A landscape with many peaks, sampled at points; each row gives a point and its height.
A climber steps from a point to the highest of its 2 nearest points, and stops where none of them is higher. Distance is the straight distance between rows; heights are no part of it.
(1048) h=20.6: 114 99 140 65 51 115 140 106 145 89 117 61 86 53 73 110 56 83 122 58 102 133
(264) h=13.0: 109 85 105 89 91 101 95 80 64 138 129 92 133 92 81 79 128 118 88 139 85 74
(811) h=4.3: 96 89 117 91 65 117 132 106 148 109 98 82 121 74 99 87 66 95 48 51 126 130
(136) h=24.4: 96 100 77 83 132 96 117 96 98 110 109 117 86 111 84 124 107 88 108 102 98 106
(5) h=33.1: 100 102 100 78 115 100 128 93 105 132 112 70 121 75 79 99 122 107 60 120 109 96
(767) h=6.3: 84 75 101 57 119 86 152 104 120 125 142 77 100 75 53 130 95 84 92 93 125 112
(75) h=34.2: 134 79 98 108 103 65 99 78 62 106 110 63 93 102 74 94 121 109 107 151 80 27
(277) h=13.5: 89 80 102 90 119 104 94 89 70 156 118 122 134 104 90 78 127 94 90 134 100 100
(948) h=60.8: 105 118 93 112 94 98 68 98 70 69 116 102 96 118 115 104 126 136 123 115 90 72
(405) h=29.3: 126 94 111 123 36 123 113 93 137 99 71 90 100 82 129 66 44 93 81 57 105 140
(863) h=48.7: 93 111 71 124 111 59 71 85 60 74 125 121 87 148 96 109 108 116 137 115 111 94
(202) h=33.8: 105 83 136 61 116 123 129 115 146 120 98 88 107 45 100 90 69 52 97 56 136 88
(465) h=36.9: 105 123 122 69 70 128 131 133 144 60 104 89 99 38 96 115 120 88 107 48 98 148
(552) h=47.2: 99 139 77 112 87 116 72 110 95 60 81 130 82 101 117 104 112 97 121 77 93 173
(819) h=44.4: 117 58 94 124 123 31 96 83 70 117 101 70 84 127 48 104 82 93 84 154 92 51
(676) h=60.5: 90 116 105 99 97 140 80 115 103 116 79 107 127 98 136 81 128 107 84 89 101 124
(916) h=58.9: 128 99 95 119 82 59 79 69 81 106 106 74 75 137 91 86 50 116 114 122 106 86
(292) h=17.0: 124 139 95 98 83 120 96 119 113 50 81 106 73 87 119 117 95 102 118 75 87 115
(578) h=61.0: 94 97 95 104 71 121 89 94 96 107 107 119 120 113 100 88 82 109 72 73 102 135
(589) h=37.6: 114 95 68 110 97 84 97 62 60 86 118 60 88 89 84 108 144 131 122 145 76 47
(145) h=27.8: 77 136 70 74 137 118 122 119 112 85 95 108 79 70 98 143 159 94 124 102 94 137
(969) h=32.5: 99 80 118 71 140 111 117 107 127 132 97 115 102 73 94 104 67 50 101 75 126 85
(1098) h=19.0: 127 121 120 70 56 121 120 108 125 73 113 89 80 53 80 116 77 84 137 67 81 134
(33) h=53.6: 122 124 109 113 48 146 96 122 136 83 57 99 112 58 141 74 112 96 98 45 90 155
(378) h=56.6: 104 126 81 120 48 103 76 89 80 56 111 115 84 114 101 103 81 124 108 86 92 146
(563) h=14.0: 80 80 79 103 113 92 92 85 52 141 129 130 123 122 86 93 151 104 119 142 90 96
(910) h=22.1: 118 100 128 72 73 109 126 101 124 83 118 75 87 86 73 129 65 100 106 84 82 71
(1069) h=4.9: 76 72 114 84 105 114 128 116 141 117 101 105 127 72 93 97 73 74 44 50 135 117
(448) h=9.2: 102 86 69 92 92 76 128 61 87 99 125 48 83 90 47 135 100 125 95 126 82 75
(413) h=23.3: 116 81 149 106 79 86 115 102 140 97 82 65 83 106 99 92 19 99 60 104 97 46
(940) h=22.6: 81 73 106 111 142 73 86 107 83 113 103 146 108 137 95 93 77 84 75 113 113 66
(279) h=61.3: 119 99 100 109 106 85 78 75 81 129 100 104 93 123 99 72 61 92 104 106 114 107
(950) h=32.2: 131 87 119 103 110 78 86 94 78 106 112 92 97 116 93 89 93 101 114 131 86 31
(181) h=38.5: 108 64 82 116 142 44 107 86 65 138 100 99 96 121 60 102 117 81 94 157 98 65
(843) h=30.5: 128 108 129 97 54 114 110 78 115 107 95 68 102 95 113 70 59 112 81 101 89 95
(794) h=57.4: 62 117 104 107 129 138 61 130 85 123 75 117 135 115 148 82 155 109 103 110 101 119
(1089) h=49.9: 71 118 62 121 152 79 83 101 82 84 86 111 95 146 124 111 150 122 95 131 110 96
(923) h=62.0: 122 84 129 103 85 100 83 103 107 91 109 113 88 121 97 99 35 94 111 82 94 60
(351) h=40.7: 114 112 86 81 95 111 106 79 78 101 123 77 94 75 80 110 138 117 128 129 74 81
(249) h=22.0: 121 91 141 84 52 118 132 107 153 84 95 80 85 78 98 106 36 82 99 51 96 97
(323) h=49.0: 69 113 66 121 134 65 76 94 56 68 114 136 87 145 110 124 155 119 162 127 101 97
(788) h=15.2: 125 125 74 115 105 77 90 85 89 66 94 79 65 121 113 109 83 125 106 117 102 76
(94) h=64.4: 111 101 105 102 102 101 82 106 91 82 111 118 97 122 108 104 82 111 100 97 101 70
(397) h=21.9: 78 68 98 107 177 70 98 104 80 135 90 155 108 124 99 88 101 63 91 133 116 70
(936) h=57.0: 93 125 97 106 75 145 92 127 130 87 66 96 117 78 131 95 129 108 79 63 96 151
(7) h=66.6: 126 116 115 120 74 97 84 109 107 60 94 106 87 124 140 94 65 119 101 85 102 70
(606) h=44.6: 86 129 86 97 105 126 77 110 84 84 99 133 94 101 110 114 135 105 134 98 86 139
(1018) h=31.7: 95 136 96 67 99 128 119 131 123 63 104 102 85 48 92 138 141 86 120 73 91 145
(879) h=34.5: 93 83 85 76 144 81 137 93 97 152 115 90 105 78 72 104 137 80 83 137 112 95
(449) h=12.3: 105 84 112 82 70 102 114 72 88 126 131 72 122 92 64 90 88 118 77 117 83 91
(464) h=56.0: 74 130 80 119 109 89 58 106 60 48 114 125 87 125 121 121 145 132 150 110 95 99
(155) h=43.9: 100 98 132 82 65 137 129 139 157 80 91 97 121 29 108 93 116 75 101 25 116 145
(350) h=53.4: 95 124 78 130 82 74 58 87 66 64 118 126 85 139 110 94 87 123 129 95 115 132
(516) h=11.2: 102 104 82 84 61 99 118 62 89 94 132 58 92 81 56 114 94 133 95 113 77 106
(869) h=21.0: 111 103 119 67 91 123 125 125 125 78 119 106 95 77 87 133 90 90 110 69 89 86
(66) h=15.1: 85 70 71 115 115 70 91 82 40 126 121 103 120 112 83 95 173 112 111 164 84 63
(797) h=20.9: 39 104 93 120 144 99 67 123 71 105 95 132 127 146 140 107 171 121 129 136 98 99
(398) h=50.1: 93 126 83 134 89 100 57 106 90 76 86 133 98 131 138 85 100 112 114 78 119 154
(783) h=23.5: 93 80 91 93 126 87 110 97 103 110 107 124 91 130 79 116 61 84 84 90 108 91
(11) h=23.1: 107 78 139 78 84 100 128 114 148 94 110 78 89 92 72 125 32 90 84 72 95 68
(905) h=24.1: 103 79 126 90 97 86 126 108 126 97 105 78 97 109 80 115 49 105 52 98 96 59
(871) h=42.5: 99 128 90 86 107 129 88 101 82 101 107 102 98 82 107 110 151 111 136 121 77 104
(25) h=26.0: 76 91 92 109 111 122 102 122 126 102 78 128 126 108 119 99 97 93 42 60 115 119
(89) h=28.4: 114 91 111 113 68 130 110 103 149 112 52 92 120 64 139 59 59 77 59 47 126 124
(221) h=17.8: 124 127 114 90 60 131 116 104 125 73 90 92 91 71 113 101 88 102 103 68 90 125
(320) h=52.3: 123 65 125 113 106 49 97 80 89 134 96 55 91 107 51 81 61 97 74 153 89 55
(19) h=31.1: 126 92 134 96 95 95 106 84 112 131 92 74 104 89 97 65 52 95 68 118 103 75
(459) h=18.8: 93 96 90 141 142 35 66 90 48 107 99 101 109 133 115 73 149 108 107 157 126 62
(83) h=59.0: 100 114 86 105 36 119 101 90 99 78 111 100 104 95 90 101 83 124 78 79 88 152
(835) h=7.4: 99 93 79 76 107 80 137 87 107 105 125 70 80 93 52 136 87 102 88 105 99 97
(1076) h=57.5: 132 75 146 106 84 70 99 72 115 135 88 44 78 105 70 79 27 97 94 140 83 56
(253) h=35.5: 110 91 131 80 96 132 124 124 152 91 86 106 105 61 116 102 77 69 88 43 114 85
(592) h=29.9: 128 99 126 123 25 117 92 84 116 99 92 92 97 104 123 64 33 108 100 77 95 118
(884) h=62.7: 92 98 91 109 117 103 80 92 84 125 94 129 116 121 112 73 96 99 81 99 120 119
(47) h=36.0: 86 67 66 96 158 57 137 89 75 149 101 108 95 105 69 111 153 68 103 154 101 86
(393) h=52.7: 53 119 100 114 111 142 55 141 89 96 71 136 127 119 145 99 153 102 129 89 92 143
(526) h=5.5: 73 78 103 69 118 108 138 118 126 118 127 113 115 83 77 122 94 78 76 69 126 115
(472) h=31.2: 122 80 112 90 134 89 92 96 86 128 105 112 96 110 86 92 85 73 120 121 98 56
(929) h=23.0: 41 112 69 105 147 112 89 116 77 103 88 120 106 126 124 124 180 116 130 137 85 120
(554) h=27.2: 90 88 103 104 94 134 105 125 145 105 60 114 127 75 131 83 96 79 58 38 120 126
(1043) h=22.7: 123 92 132 109 83 103 121 110 151 90 65 82 89 92 128 88 31 85 61 75 110 68
(213) h=25.6: 80 113 64 85 149 103 113 107 93 100 99 131 84 111 101 134 148 90 131 115 90 115
(656) h=32.0: 111 92 109 95 119 87 110 86 97 138 93 77 111 94 88 73 89 91 57 130 109 89
(298) h=20.1: 81 94 96 130 153 54 68 97 55 119 105 136 112 143 125 80 148 97 135 143 121 75
(789) h=49.8: 75 108 95 116 119 125 68 124 100 91 73 151 114 126 140 94 118 89 105 70 111 120
(590) h=51.1: 86 129 62 102 75 111 83 70 66 75 118 104 88 92 81 112 122 129 118 111 78 149
(445) h=53.2: 71 121 78 117 137 104 72 120 90 85 76 127 99 138 139 103 135 110 108 102 112 123
(450) h=16.1: 130 134 85 88 106 105 111 96 108 70 91 81 61 92 100 121 89 103 119 100 92 93
(375) h=50.2: 113 93 124 105 38 139 120 119 151 87 77 96 127 41 117 73 90 83 88 23 102 148
(776) h=37.8: 106 99 122 92 77 146 111 138 143 76 85 127 114 62 112 105 100 78 101 29 96 114
(433) h=25.3: 58 142 62 94 135 123 91 112 88 86 75 103 89 91 116 131 170 109 131 121 84 150
(32) h=25.0: 99 90 108 101 94 107 117 115 124 95 95 101 113 108 103 102 69 103 40 76 109 88
(194) h=21.1: 74 86 84 110 163 75 91 112 72 115 99 144 108 139 113 104 145 92 108 139 104 70
(637) h=31.6: 109 71 111 73 137 95 114 91 103 151 112 111 96 87 73 101 77 57 114 108 107 82
(49) h=18.4: 48 129 92 127 131 97 42 121 61 83 93 115 115 140 151 100 172 129 156 129 106 115
(293) h=53.7: 112 118 73 113 66 93 87 69 71 71 117 85 77 107 83 107 87 133 122 114 84 115
(814) h=60.0: 127 75 141 108 86 81 84 85 107 119 104 81 84 120 87 89 27 94 109 113 90 51
(824) h=3.6: 108 97 119 105 24 120 139 95 142 84 93 70 114 86 111 87 66 118 47 68 95 124
(176) h=16.9: 87 101 73 128 122 68 66 84 45 101 112 93 109 122 112 86 166 128 122 151 103 68
(613) h=55.7: 136 101 80 120 103 53 89 55 71 108 95 53 72 117 87 86 87 111 112 143 100 74

Where does a climber stop that starts at each point below?
(19) => (7)
(472) => (884)
(969) => (676)
(1018) => (676)
(552) => (884)
(32) => (7)

Call two points neighbours if one is among the 2 nearest of the other. Go from one point of each pair to the other, from neighbour to neighbour, staying as high as possible. Name the lowest point that can't be avoided.
(676), (884) => (472)
(884), (7) => (863)
(676), (445) => (789)
